A landscape with many valleys, sampled at points; each row gives a point and its height.
From any point a ball takes the steepest step (drop divided by distance) to one of its 5 nearest points. It stops when none of these is lower. Distance is the straight distance between rows; heights are no part of it.
Zan (h 3.71): [-6 -1 -3  4 -1  3 -4  0 -5 -8 -7  5  6 -1  4 -1 10  4  2 -6  4  7  5 -4]
ruro (h 4.84): [  7  18 -18   3  -7   2  -7  -9 -25   2  15 -12  -1   7  -8   0  26   7
  28 -15  -9  -8  -5 -10]
tora (h 6.83): [ -8  -5  13   8 -40   0  25 -47  -4  17  -4   2  -3 -12 -14 -20 -18  -8
  29  33  10 -10   7   3]
vemo (h 3.39): [  9   6 -11   0  19   2 -15  14  -3  -8   3 -10   2  14   7  12  10  -6
  -9 -26 -10   9  -3  -6]
vude (h 4.37): [-13   4  -1   2 -24  -8   9 -34 -23  17   5   2  -9  -2 -10  -9   7  -2
  62   6   2 -20  16  -5]
bufe (h 4.81): [-12   3  -1   6 -29 -10  13 -35 -21  20   0   1  -5  -4 -11  -8   5  -6
  56  16   4 -16  16  -4]
larof (h 4.35): [ 12  -6  -2   1  18   0 -15  30  12  -4   2   0   1   1  10  10  -9   5
 -33 -11  -1   9 -15   3]
Rekef (h 4.20): [ 12  10  -8  -3  18   3 -22  32   4  -6  16 -12   6  18   6  19   3   6
 -23 -18 -11   9 -10  -7]
Samas (h 5.10): [  5  -3   0   0  20   1  -6  23  11  -3  -1   3  -2  -1   4  12 -10   3
 -24 -13   3  10  -9   2]
mip (h 5.48): [ -5 -10   8   1  -8  -2  12 -14   7  -9 -18  11   4  -9   7  -9 -12  -7
   2  20   5  -3   9  10]
kato (h 5.66): [ 14  17 -16  -4  19  -4 -24  33   2 -12  23 -16   8  26  11  15  16   4
 -18 -20 -14   9  -4 -15]
tagel (h 3.80): [  7   2 -11   0  10   3  -9   8  -4 -10  -4  -4  -3   8   6   0  11  -2
  -3 -20  -6   6   0 -11]
Mev (h 3.81): [-11   1   2   3   9   0   3   3   0  -7  -7   3   4   2   4   7   1   2
 -10  -7   9   7  -3  -8]
kas (h 3.42): [-12 -16  19  -3  14   0   0  15  22   2 -12  10   2 -11   7   5 -14   0
 -34  12  16   8 -10   0]
Tadi (h 5.43): [ -7 -15  30  -2 -14  -2  23  -7  21  -9 -14  24   0 -11   5  -3 -43  -9
 -19  33  13   6   4   8]
teli (h 4.12): [  6  -1  -8   1  -2   3  -5  -3 -13  -6  -1   0   2  -3  -5  -1  16  14
  20  -6  -5   1  -3  -3]
ketin (h 6.17): [-12 -13  15  -1   1  -2   7   4  10  -1  -3  13   5  -7   4   9 -17   3
 -20  20  14   8   2   3]
vefer (h 6.16): [  7  -8   1  -2  22   7 -14  29  16  -2  -1   1   1  -3  10   7 -12   3
 -41  -5   2   8 -16   8]
gat (h 2.61): [  4  19 -18   4 -15  -5  -4 -23 -31   7  12 -13 -14  16 -19   0  22   0
  70 -28 -12 -17  10   3]
Vapam (h 5.56): [-12  -3   7  10 -34  -6  19 -42 -11  21  -2   1  -4  -5  -8 -12  -6  -5
  42  26   5 -16  14  -2]
filu (h 5.28): [ 10  22 -20   3   2   2  -5  -2 -26   4  14 -20  -4  13  -8  -1  31   7
  27 -24 -12  -3  -1 -12]
Vus (h 4.13): [-13 -20  26   2   2   0   7   9  27   6 -14  18   8 -15  13  -1 -22  -3
 -46  33  20   8  -4  10]
bati (h 4.32): [ 17  13 -18   0  20  -1 -27  24  -5 -15  15 -15  10  27  13  11  22  -2
  -7 -26 -17   6  -1 -12]
volol (h 2.05): [  8   1  -3  -5  24   5 -18  43  15  -5   7  -4  12   4  13   5   8   7
 -54  -9  -7  15 -18  -8]
nebor (h 5.59): [ -7 -17  20   1  -7  -5  14   1  16  -2  -9  20   6 -15   6   5 -31  -5
 -21  32  15   7   3  11]
muke (h 2.04): [  9   2  -6 -19  33   5 -25  48  18 -11  10 -10   2   9  16  11  19   0
 -57 -16 -16  19 -12 -10]
biku (h 4.52): [ 24  11 -19  -5  20  -4 -23  18 -13 -15  16 -18  -1  19  -2   5  23  -4
  13 -25 -18   6  -2 -12]
Fezu (h 4.04): [ -9 -16  18  -5  22   4   5  16  33  -7 -16  11   6 -13   8   1 -21   1
 -62  13  18   9 -10  15]
Zak (h 4.19): [ 14  24 -26   8 -12  -2 -13  -8 -34   8  23 -20  -6  23 -17   5  34   3
  62 -30 -21  -9   9 -12]
gif (h 5.07): [ -5 -14  11   2  19   0  -3  23  19  -2 -14   8  -5  -7   6   9 -11   2
 -34   0  10   6 -11   7]
gima (h 6.09): [  8  -9  -3   3  19   9 -19  34  15  -5  -2   4  10  -2  18   9  -6   3
 -50  -6  -2  10 -17   5]
bovur (h 2.78): [ 10  20 -26   7 -21  -3  -7 -18 -31   9  16 -13 -10  17 -16   4  22   1
  67 -29 -17 -16   8  -1]
galak (h 3.73): [ 14   7 -17   0  17  -2 -20  14  -5 -10   6 -13   2  19   9   4  13  -7
  -1 -26 -15   9  -4  -8]
Nonif (h 3.47): [ 13  13 -16  -2  14  -1 -12   8 -16 -11   4 -14  -5  10  -8  -2  24   0
  14 -26 -15   4  -1 -18]
ripi (h 4.15): [ -6 -16  13  -2  22   3   1  20  28  -4 -11   9   0 -10  13   2 -13  -2
 -56   2  10   6 -14  12]
les (h 3.87): [-11  14 -16   1 -19  -8  10 -41 -35   7  11  -4  -8   8 -21  -5  20   1
  79  -8  -1 -20  18  -9]
tun (h 2.59): [  1  15 -15   4 -18  -7  -2 -20 -27  10   9 -10 -11   4 -10  -5  18  -1
  60 -25  -9 -20   7   5]
nutiz (h 6.19): [-12   3  12   9 -56  -1  24 -48  -7  19 -11   8 -11  -8 -13 -23 -23 -12
  58  22   5 -16  17   2]
gezon (h 2.97): [  3   3  -9  -1   7   5  -8   5 -14  -9  -1  -5   0   5  -8   1  17   8
   9 -19  -6   5   0 -13]
Demek (h 5.55): [-10   3   7   0 -17  -6  16 -30 -11  10  -5  -3  -9  -4 -13 -11  -3   0
  33   9   3 -23   9  -3]
vobe (h 3.49): [ -2   0  -7  -1   8   0  -6   7  -6  -7  -3  -4   0   5   2   0  15  -1
   3 -15  -1   6  -1 -11]
riged (h 5.82): [-10  -8  11   3   6   1   4   7  12  -3  -5   9   4  -6   3  11  -9   7
 -20   9  14  11  -2   3]
rim (h 3.72): [  5  -4  -1   4  -6   2  -2  -7 -10  -5  -5   4   6  -9  -4  -1   6   7
  16   3   0  -4   5   9]
Ritez (h 4.83): [-11 -12  16  -2   6  -1   7  11  12  -1  -8  14   4 -10   2  13 -13   5
 -22  13  13  12  -5   2]
roso (h 6.24): [ -7 -15  19   8 -32  -2  21 -38   1  12 -10  14  -3 -11 -15 -20 -23   0
  22  38   9  -5   7   1]
mer (h 5.00): [ 16  25 -22  -1   8   1 -11   3 -23  -2  11 -23 -10  19  -7   1  37  -2
  25 -28 -23  -2  -1 -17]
Kepuz (h 2.82): [  9  26 -27   6 -14  -4  -5 -25 -35   3  19 -18  -8  19 -22   1  26  -4
  75 -35 -13 -16  13  -4]
rugo (h 5.86): [ -2   7  -3  -1 -15  -1  15 -23  -9   2   1  -5  -9  -6  -7  -6   6  -1
  29   1  -1 -20   3   8]
vuni (h 5.70): [ -1  -5   7  -5 -13  -2  14 -18   0  -4  -7   5  -5 -11  -7 -14  -6   0
  18  13   0 -11   8   8]
nured (h 0.65): [  6  -1  -1   1  -9  -2   4 -11  -6  -6  -1   1  -1 -10  -6  -3   5   4
  23   2   0  -5  -1  10]
nisal (h 4.76): [ -7  -6   1   0  -8  -1   5  -8   6  -7 -11  10   6  -8   7  -2  -3  -3
   6  14   3  -2   6  10]
Leke (h 2.06): [  9   3  -4 -11  29   5 -23  47  15  -5   8  -9   8   6  15  11  13   5
 -60 -12 -11  18 -13 -11]
kopu (h 2.60): [ 14  -5  -2  -3  19   2 -18  37   7  -1   5  -1   4   3  10  13  -7   6
 -34  -9  -6   9 -14   1]
Loze (h 3.36): [  7  10  -9   0   2   1  -6   4 -17  -4  10  -9  -3   3 -11   0  23  11
  22 -16  -6   3  -4 -11]
zed (h 3.82): [-10 -15  19  -4  17   3   4  12  29  -1 -15  13   2 -16  11  -3 -18  -1
 -52  13  11   7 -10   9]
Tiv (h 4.62): [ -6 -27  21  -8  28   4   7  20  37 -17 -19  23  11 -16   6   0 -30   1
 -71  22  13  14  -7  18]
miget (h 2.83): [  6  -1  -5  -8  27   6 -13  43  17 -13   5  -1  15   3  17  10   2   5
 -68  -5  -4  21 -17  -8]
Kufi (h 2.84): [  8  -1  -6  -6  24   2 -22  45   8   2   6  -3   7   9  11  11  10   5
 -51 -14  -9  12 -13  -9]
Libo (h 3.37): [-17 -20  24  -5   8  -1   5  16  26   1 -11  17   4 -15   6  -2 -19   1
 -48  20  18   8  -8   5]
rov (h 4.33): [ 15   6  -9  -2  21   2 -13  24   2 -11   9 -11   4  12   8  20  -2   0
 -18 -20  -8   7  -4  -6]
Febe (h 6.03): [ -8  -8  10   4   0  -4   8  -1  11  -4  -5  11   8  -6   5  11 -14   4
 -14  17  16   6   1   6]
funu (h 5.65): [ -9  10 -13   6 -28  -8  10 -44 -34   9   9   1  -6   4 -22  -3  12  -3
  76   2   0 -14  18  -5]
fid (h 4.65): [  7  -2  -6   0  18   4  -5  16   4  -7  -2  -4   0   5   6  13 -11   1
 -20 -14   5  10  -8  -3]
Kapem (h 2.44): [ -6  13 -14  -3 -19  -7  -3 -24 -26   9   8 -10 -14   7 -15  -2  18  -2
  67 -22 -10 -20   8   1]
Gudig (h 4.53): [  6   4  -6   4 -10   5   4  -9 -15  -3   6  -3   0  -6  -9  -2  15  11
  22  -3  -2  -5   1   5]
nakit (h 3.51): [ 13  10  -6 -12  27   0 -30  44   9  -5  17 -13   0  20   5  19  20   3
 -32 -20 -15  16  -8 -13]
dogif (h 4.95): [  2  -7   3  -2 -12  -2   8 -15  -1  -7  -6   4  -2 -10  -5  -8   0  -1
  20   7  -3  -9   7   7]
rato (h 4.03): [  7   0  -7   3  -6   5   1  -8 -12  -7   3   3   2  -4  -3  -2  10   8
  18   0  -3  -5   1   6]
Zat (h 4.64): [  3  10  -8   1 -15   0  -1 -19 -15   0   4 -10  -5  -2  -7  -3  12   1
  26  -9  -3 -14   2   9]
Vered (h 5.96): [ -9  -9  12  -2 -12  -2  16 -17   4  -7 -15   9  -3 -13   0 -12 -11  -6
  14  22   2 -11   8   6]
zapu (h 6.32): [-18   1  16   6 -49   4  32 -56 -19  14  -7  15  -9  -3 -21 -34 -27  -7
  77  18   3 -17  22  -1]
zuvu (h 4.25): [-15   5  -5   2 -23 -12   6 -36 -26  12   7  -1  -8   1 -17  -6  10  -1
  71   2   0 -18  17  -5]
dunid (h 4.02): [ 15   1  -7  -1  17   0 -21  32   6  -4   9  -5   6  12   8  17  -2   6
 -26 -10  -5   9 -11  -3]
lage (h 2.36): [  0   1   6  -4 -11  -3  13 -21  -5  -4  -2  -1  -5 -10 -11 -11  -1  -1
  26   8   2 -21   4   8]
nilu (h 1.81): [  9  -4  -4  -5  24   9 -15  42  13  -3   2   0  13  -1  19   8  -1   9
 -63  -6  -4  15 -18  -3]
fitin (h 4.51): [  3 -15   6  -1  19   6  -5  22  28  -2  -8   8   2  -9  17   4 -14   0
 -51  -2   7   6 -17  10]
beved (h 2.23): [ 19  -2  -7 -14  53   5 -19  49  24 -18  14  -9   7  16  16  16  16  -6
 -71 -14 -14  30 -14  -3]
damik (h 2.34): [ 13   4  -9 -11  29   1 -27  49  15  -4  12  -8   5  10  13  11  18   4
 -52 -16 -15  21 -12 -12]
kiveb (h 5.73): [  2  10  -5   2 -12   0   8 -21 -13   0   4  -4  -4  -2 -10  -1  11   4
  29  -4  -1 -17   0  12]
bofaf (h 5.78): [ -8   8 -10   4 -33  -7  17 -46 -29   7   9  -3  -6  -2 -18  -7   5  -5
  78  14   1 -16  20  -1]
kovu (h 4.10): [ 15  -2  -3  -2  20   2 -12  27   6  -3   7  -4   2  10   5  17  -9   1
 -25 -13  -2  10 -12  -1]
nasol (h 6.02): [-13   2  12   9 -51  -1  25 -50 -12  20 -12  11 -11  -5 -18 -29 -24 -12
  67  17   4 -16  21   1]
Datim (h 4.26): [  5  17 -16   5 -11   2   1 -13 -20   3  12 -10  -1   3  -9  -1  20   5
  29 -13 -10 -15   1   4]
feme (h 5.71): [ -9   2   8   7 -49  -6  22 -46 -13  17  -7   7 -13  -9 -16 -21 -21 -12
  70  20   2 -15  19   3]
sugi (h 3.07): [  7  19 -20   8 -16  -3 -14 -11 -30  13  14 -14  -5  12  -7  -3  26   6
  49 -25 -16 -14   3  -5]
sipu (h 3.54): [  5  18 -21   8 -12   2 -12 -11 -25  11  13 -18  -2  10  -6  -2  31   2
  40 -20 -16 -11   2  -5]
danu (h 2.77): [  7  18 -19   8 -18  -7  -7 -16 -29  13  13  -9 -10  10 -11   2  21  -3
  62 -29 -16 -18   7   1]
pir (h 5.03): [-11 -21  28   1   4   1  14   4  36   3 -16  19  12 -15   5  -4 -32   4
 -65  42  21  14  -6   8]
mazo (h 5.02): [-10  -8  17  -3  13   2   1  17  13   0  -7  10   2  -8   2  10 -13   7
 -25   7  13  13  -4   1]
kope (h 4.80): [ -6  -4   2   7  -4  -1   8 -10   8  -6  -9   8  12  -4   7   4  -5  -1
  -6  12   9   7   6   7]
bop (h 0.62): [  8  25 -22   8  -9   1 -16  -6 -31  13  18 -17  -5  16  -8   1  34   3
  50 -30 -19 -10   3  -9]
Rigi (h 4.85): [  3  -3   6  -6  18   2  -3  18  11  -4  -3   3  -3   2  -2  14 -11   3
 -21 -11   7  11  -7   0]
dizol (h 4.91): [  7  -4  -2  -2  23   7 -19  42  15  -2   2   0  13  -2  15   7  -1   7
 -52  -7  -1  11 -14   4]
Kog (h 5.40): [-11 -29  32 -10  26   1  13  19  40  -8 -19  26   7 -20   3  -5 -33   1
 -75  34  18  17  -4  11]
bas (h 6.64): [ -6  -9  11   6 -29  -2  22 -41  -5  15  -4   7  -4 -11 -13 -18 -15  -1
  27  32   7 -10   6   1]
vadu (h 4.78): [-13 -20  27   2  -7  -3   8   7  27   2 -12  18   8 -14   9  -2 -29  -8
 -30  34  16   7  -5  11]
sesud (h 6.50): [ -7 -14  17   6 -20   0  21 -33  -3  12  -5  13  -4 -11 -12 -20 -18   6
  24  32   5 -10   8   0]
tik (h 6.45): [ -6  -5  16  -6 -15  -2  22 -26  -4   2  -8   7  -4 -14 -14 -17 -10   3
  26  22   5 -11   8  -1]
nav (h 4.86): [  4 -15   5  -2  30   9  -4  30  27 -16  -7  12  20 -12  11  10 -20   9
 -72   9   8  20 -15  12]
valuf (h 4.87): [  5  -3  -3  -2  28  12 -13  39  17 -13   0   1  16  -2  16  10  -4  10
 -67  -2   3  18 -16   0]
mivu (h 2.30): [ 19   7 -10 -14  50   5 -27  51  21 -15  13 -16   4  16  20  13  25  -3
 -62 -19 -14  24 -17  -2]
sinut (h 5.41): [  9  24 -20  -3   3  -4  -6  -2 -24   4  14 -23 -10  16  -9  -3  36   5
  26 -25 -16  -6   0 -15]
Pog (h 4.57): [-13 -25  25   3  -6  -1   8   7  30   6 -11  20  10 -18  12  -4 -31  -7
 -48  37  19  10  -1   9]
zuv (h 4.92): [-13   6   6   6 -24  -6  14 -36 -15  18  -2  -2  -7  -2  -8 -12   1  -4
  49  11   3 -21   9  -5]
Kufo (h 4.05): [ -5 -14  12  -2  21   6   1  19  29  -6 -16  10   3 -11  11   1 -18  -2
 -56   5  13   7 -13   9]
muv (h 5.81): [-11  -8  18   2 -16   1  23 -21  13  -1 -18  13   1  -4   5 -16 -32  -8
  -5  31  10  -6  12  -2]
befe (h 5.83): [ -9  -8  15  -2 -10  -1  19 -20   8  -3 -20  16   3 -10   3 -18 -22  -8
   3  25   5  -7  12   1]
Bizu (h 2.85): [  1  25 -24   3 -14  -7   5 -35 -38   2  10 -14  -8  12 -21  -2  26  -3
  78 -34  -7 -18  10  -7]
dil (h 4.63): [-11 -25  27  -7  16   3  13   9  36  -4 -16  19  13 -16   4  -1 -32   2
 -70  34  21  11  -8   7]
vid (h 6.47): [  5 -10   0   1  20   5 -14  33  18  -3  -1   3  12  -6  18   5  -6   5
 -58  -2   6  10 -17   6]
gagi (h 1.97): [-14 -17  18   0   7   2   2  14  20   5 -10  16   4 -11   9   6 -15   2
 -36  20  19  10  -4   4]
kul (h 4.18): [ -6 -18  19  -5  24   4  10  17  33  -9 -13  16   5 -14   9   1 -26  -1
 -68  18  15  11 -11  12]
muro (h 3.83): [-11 -23  22   0   0  -2   6  13  23   4 -10  19   7 -13   7   7 -22  -1
 -34  28  14  10  -2   8]
linu (h 4.58): [ -7   5  -3   7 -43  -8  20 -51 -23  13   1   2  -7  -4 -20 -13 -10 -10
  76  16   1 -14  22   0]
Nepig (h 4.82): [  6   9 -13   0  -7   3  -2  -7 -25   2   9 -10  -1   5 -12   0  23  10
  23 -12  -9  -6  -3  -1]
gime (h 1.80): [  7   7 -10  -4   7  -1  -8   8 -17  -2   5  -8  -5   5  -7   1  21   3
  13 -20  -9   7  -1 -12]
zim (h 5.62): [-12   1   4   8 -49  -7  17 -46 -14  19  -7   5 -11 -10 -13 -19 -16 -11
  66  18   2 -14  21   4]
nugid (h 5.44): [-10  -1   1   9 -42  -5  18 -46 -11  23  -2   2  -6 -10  -8 -16  -8 -12
  53  22   6 -16  13  -1]
kuzar (h 4.88): [-10   4  -3   5 -30  -8  11 -39 -24  18   5  -1 -10   0 -13  -7   6  -5
  68  11   0 -17  20  -3]
lod (h 2.32): [ 15   4  -6 -15  45   5 -29  51  19  -9  14 -12   2  14  19   7  23  -2
 -55 -17 -16  26 -14  -5]
zaz (h 1.98): [ 14  -3  -6 -18  43   4 -19  51  15 -16  11 -11   5  13  17  12  16  -2
 -71 -17 -12  24 -13  -7]
nopam (h 5.63): [ -8   4   9   2 -22  -7  24 -37  -9  15   2  -3  -5  -6 -10 -13  -5   0
  31  24   7 -16   6  -3]
Viner (h 1.41): [  9   0  -5 -15  37   5 -18  48  17 -10   7  -6   9   7  13   6  10   2
 -67 -13 -11  22 -14 -11]
sizir (h 4.16): [ 10  25 -20   1  -3  -1 -13   1 -29  13  17 -24  -9  20  -9  -1  41   4
  40 -30 -21  -9   2 -17]
Rer (h 4.36): [ -7 -14  14  -7  16   4   0  20  24   0 -14  11  -3 -10   9   2 -12  -1
 -43   2  10   7 -11  10]
penib (h 6.29): [  5 -11   5   1  19   5  -7  26  17  -2  -5   2  -5  -2   9   7 -12   0
 -40  -5   3   6 -10   8]
kesi (h 2.69): [ -5  10  -7   0 -19  -7   1 -23 -22  12   3  -9 -14   3 -13  -5  14  -3
  56 -18  -3 -22   9   2]
dubor (h 4.14): [ 14  33 -31   8 -16  -4 -15 -17 -38   3  27 -25  -4  24 -17   6  32   0
  71 -36 -20 -14  13 -11]
labe (h 5.84): [-11 -12  18   2 -11   0  20 -17  14  -3 -22  12  -1  -8   5 -15 -26  -9
  -2  26   7  -3  12   3]
dopo (h 7.14): [-12  -2  14   9 -51  -2  27 -50  -2  18  -7   5  -9  -8 -13 -23 -22  -7
  35  27   7 -12   8   7]
beg (h 6.51): [ -9 -10  16   2 -24  -3  24 -33  -3  14  -5   5  -5 -12 -12 -17 -15   3
  26  30   5 -12   8  -2]
poso (h 4.06): [ 12   3 -12   2  14   0  -8  13   2  -9   1  -9   4  14   9  13   2  -2
 -16 -19  -5   8  -4  -7]
vibev (h 3.01): [-12   8  -8  -2 -17  -6   4 -28 -21  15  -1  -5 -15   4 -10  -7  13  -3
  61 -12  -3 -22  14   0]
rup (h 4.28): [  4   5 -10  -2  17   2  -7   9   4  -9  -4  -7  -3   8   6  12   0  -2
 -12 -19   4   7  -6  -5]
rokab (h 3.91): [-5 -4 -1  6 -5  4 -2 -3 -2 -6 -3  5  6 -5  7  1  5  3  2  4  3  3  2  2]
ralip (h 5.14): [ -9   1   1   9 -37  -7  14 -42 -16  19  -3   4  -9  -4  -9 -14  -2  -7
  59  21   1 -15  14   1]
zil (h 3.90): [ 11  14 -18   0  16  -1 -24  27  -4  -8  15 -15   9  21  15  15  17  -2
 -12 -22 -12  11  -4 -10]
kis (h 3.22): [ 10  22 -25   5 -19  -2 -13 -12 -34   8  23 -16  -9  16 -15   5  27   2
  65 -31 -14 -12   7  -5]
rapu (h 4.54): [ 11  20 -15  -2   1   3  -6  -2 -22   0  12 -14  -3   8  -9  -1  29  10
  22 -17 -10   0  -4 -13]
Munik (h 4.21): [  0 -16  10  -4  28   6   2  21  32 -13 -11  11   8 -17   9   2 -19   4
 -65  13  11  10 -14  18]
sib (h 3.74): [ 12  -1  -4  -2  20   3 -25  37   7  -3  13  -6   5   7  12  17   4   7
 -34 -10  -5  11 -12  -5]
regot (h 5.17): [  5 -12   6   1  20   6 -10  27  21  -4  -6   5   6  -7  14   2 -11  -2
 -51  -4   6   8 -16  10]
vasa (h 4.69): [ 21  22 -25  -7  16  -1 -14   7 -20  -6  18 -25  -9  17  -9   1  35  -1
  24 -29 -25  -1  -2 -15]
Tage (h 5.72): [ -7 -10  22   2 -14  -1  25 -12  16  -9 -17  17   1  -8   3  -4 -34 -10
 -15  26  12   1   8   6]
Dilek (h 5.89): [-15 -18  20   5 -21   1  21 -31   3   4 -22  18  -1 -11  -3 -25 -25   0
   4  36   8  -3   8  -2]
denef (h 5.64): [ -4  -3   7   3 -10   2  11 -11   9 -11 -12  10   7  -8   6  -2 -15  -6
  -4  22   8  -1  10  10]
kuz (h 3.48): [  7  18 -13   5 -16   5  -3 -17 -23   7  12 -14  -4   4  -5  -2  20   1
  37 -16  -9 -16  -1   5]
fidip (h 3.53): [ 12  10  -7  -7  24   0 -27  43   0  -5  18 -13   6  19   7  22  13  10
 -30 -16 -12  14  -7 -10]
zafi (h 5.91): [-10  -2   8   6 -43  -5  21 -47  -7  22  -9  -1  -6  -8 -11 -18 -13  -8
  41  25   6 -16  12   2]
Nur (h 3.38): [  1  15 -12   2 -17  -2   1 -23 -20   5   3 -10  -7   3  -5  -4  16  -3
  40 -13  -3 -21   4   9]
gol (h 4.74): [ 18   7 -16  -2  18   0 -22  19 -14  -8   6 -13  -4  16   3   4  20  -6
   8 -28 -18   4   0 -13]
vego (h 4.47): [ -8  11  -6  -1 -18  -4  12 -28  -9   7   1  -6 -12   2  -6  -7   6  -3
  38  -3  -2 -24   6   4]
mup (h 4.11): [ 20  12 -17  -4  15   0 -16  12 -13 -11  12 -16  -8  13  -5   1  23  -2
  16 -27 -17   4  -3 -15]
kez (h 4.55): [-17 -20  30   1   6   0  14   6  32   2 -13  17  15 -18   9  -4 -30  -1
 -64  36  19   7  -6  10]
doma (h 2.68): [ -2  18 -14   1 -18  -7   6 -34 -33   7  12  -9 -12  14 -23  -2  23  -2
  76 -25  -8 -19  15  -5]
zezan (h 5.60): [  6  -8   0   3  28   9  -9  32  20 -10  -4   5  14  -7  17   5 -12   7
 -63   2   4   9 -15   9]
likeb (h 3.79): [-11   0  -2   6   2   1  -1   1   0  -4  -8   3   7  -3   8   4   6   6
  -5  -6   8   8   3  -3]
Pob (h 3.67): [-2  0 -4  4  0  5 -5  3 -7 -8 -5  1  5 -1  3  0 13  7  8 -9  3  4  1 -6]
delu (h 2.80): [ 11   8  -8 -16  27   4 -27  46  11  -7  16 -13   1  12   9  13  21   6
 -38 -20 -14  18 -13 -12]
kib (h 5.61): [  3 -16   4  -3  19   3  -5  26  19  -2  -9   4  -6  -8   9   7 -12  -3
 -40  -6   6  11 -12   7]
todez (h 3.68): [ -6   4  -3   1   7  -1  -3   7  -2  -4 -11  -1   2   2   4   3   5   3
  -8 -14   7   9   1  -6]
Gudeg (h 5.04): [  7 -10   4   5  26  10 -10  30  23 -14  -2   8  14  -5  16   9 -15   5
 -67   4   5  15 -13   8]
gurad (h 2.79): [ -6   7  -8   4 -44  -9  21 -51 -23   9   6  -2  -6  -2 -23 -12  -3 -11
  75  12   0 -14  25   1]
dig (h 4.79): [  5 -17   9  -1  33  10   0  32  29 -18  -7  17  17 -14  14   9 -25   6
 -70   9  10  19 -15  20]
moz (h 4.50): [ 12  15  -9  -9  20   0 -24  38   2  -7  22 -16   4  25   7  23  14   6
 -25 -21 -11  13  -3 -15]
Zige (h 4.07): [-11   1   3   3   2   1   5  -1   6  -5  -5   6   4  -1   5   9   1   1
  -9   4  10   4  -2  -1]
mimag (h 5.20): [-14   2   5   4 -25  -8  16 -36 -12  22   0   0  -6  -7  -7 -12   1  -2
  40  19   6 -21  10  -2]
kalo (h 4.41): [  2 -21  16  -8  27   7   6  23  32 -15 -14  16   8 -14   9   5 -27   1
 -71  15  13  15 -12  17]
Bal (h 5.21): [ -7   0  -4   7 -37  -6  17 -42 -23  15   3   1  -7  -6 -15  -8  -2  -3
  73  15   1 -15  17  -2]
pefu (h 2.39): [ 15   2  -8 -13  39   1 -29  51  15  -9  18 -15  -3  17  14  12  24  -1
 -50 -21 -15  23 -12 -10]
nere (h 5.01): [ -8 -22  24   2 -10  -2  11   1  25   1 -14  21   5 -16   8  -1 -35  -8
 -30  33  14  10   4  15]
viza (h 2.81): [ -2  14 -15   3 -16  -1  -5 -17 -21   9   5  -8 -10   4  -6  -3  16  -7
  52 -18  -7 -18   9   6]
ris (h 4.01): [ -4   0   2  -3  13   1   3   6   7  -6  -5   1   0   1   1  14  -4   2
 -15  -9  11  11  -3  -7]
ger (h 6.12): [ -6   0   9  -1 -15  -5  22 -30  -4  11  -5   6  -8  -7 -15 -14  -7   4
  24  20   2 -15  10  -3]
motu (h 5.69): [-13  -9  22   1 -13  -2  30 -18  16  -6 -19  19   2 -10   2  -6 -38  -8
 -10  28  10   1   9   3]
ruzok (h 3.57): [-15   8  -5   1 -19  -8  13 -26 -20  12  -2  -4 -13   3  -6 -10  12  -4
  48  -4  -2 -25  11  -3]
lamom (h 5.94): [ -8  -7  16   0 -11  -2  18 -13  11  -7 -16  14   2  -6   5  -7 -25  -7
 -10  26   9   2   6   7]
Bunez (h 3.88): [-18 -23  23  -6  13   3  12  10  34  -1 -14  14   7 -16   7  -6 -21   3
 -57  24  20   5  -8   8]
Riz (h 4.42): [  5 -16   7   1  26   8  -1  21  26 -10  -8   8   8 -12  14   5 -18   3
 -68   5  11  11 -14  15]
zomeg (h 6.15): [ -1  -6  12   4  -9  -3  14 -11  11  -7  -9  10   3  -7   4   2 -21  -6
  -9  20  10   2   8  11]
lumel (h 1.37): [ 13  10 -14   0  18  -2 -19  21  -2 -11  12 -12   6  20  12  10  11  -6
 -12 -23 -13   7  -2  -9]
Neroz (h 2.86): [  6  17 -17   6 -18   0  -7 -17 -27   9   8 -10  -7   6  -4  -2  22  -2
  49 -22 -10 -15   5   5]

Call two points neighbours if one is among the 5 nearest of the other. Go from one point of each pair to the other, from neighbour to neighbour, staying as low as possible. Name the highest point that can't be avoided.
lumel / gurad -> kuzar
Kapem / kopu -> Zat
lumel / nured -> rokab
kopu / nilu -> sib
Kapem / bop -> sugi
lumel / gime -> tagel

For each start below, name the point where the ball stops.
Dilek -> gagi
Vapam -> Kapem
zezan -> gagi
dig -> gagi
dopo -> Kapem
kib -> gagi
bas -> Kapem
tora -> Kapem
Mev -> gime
lamom -> gime
Rekef -> Viner
befe -> gime
Rigi -> gime
moz -> Viner
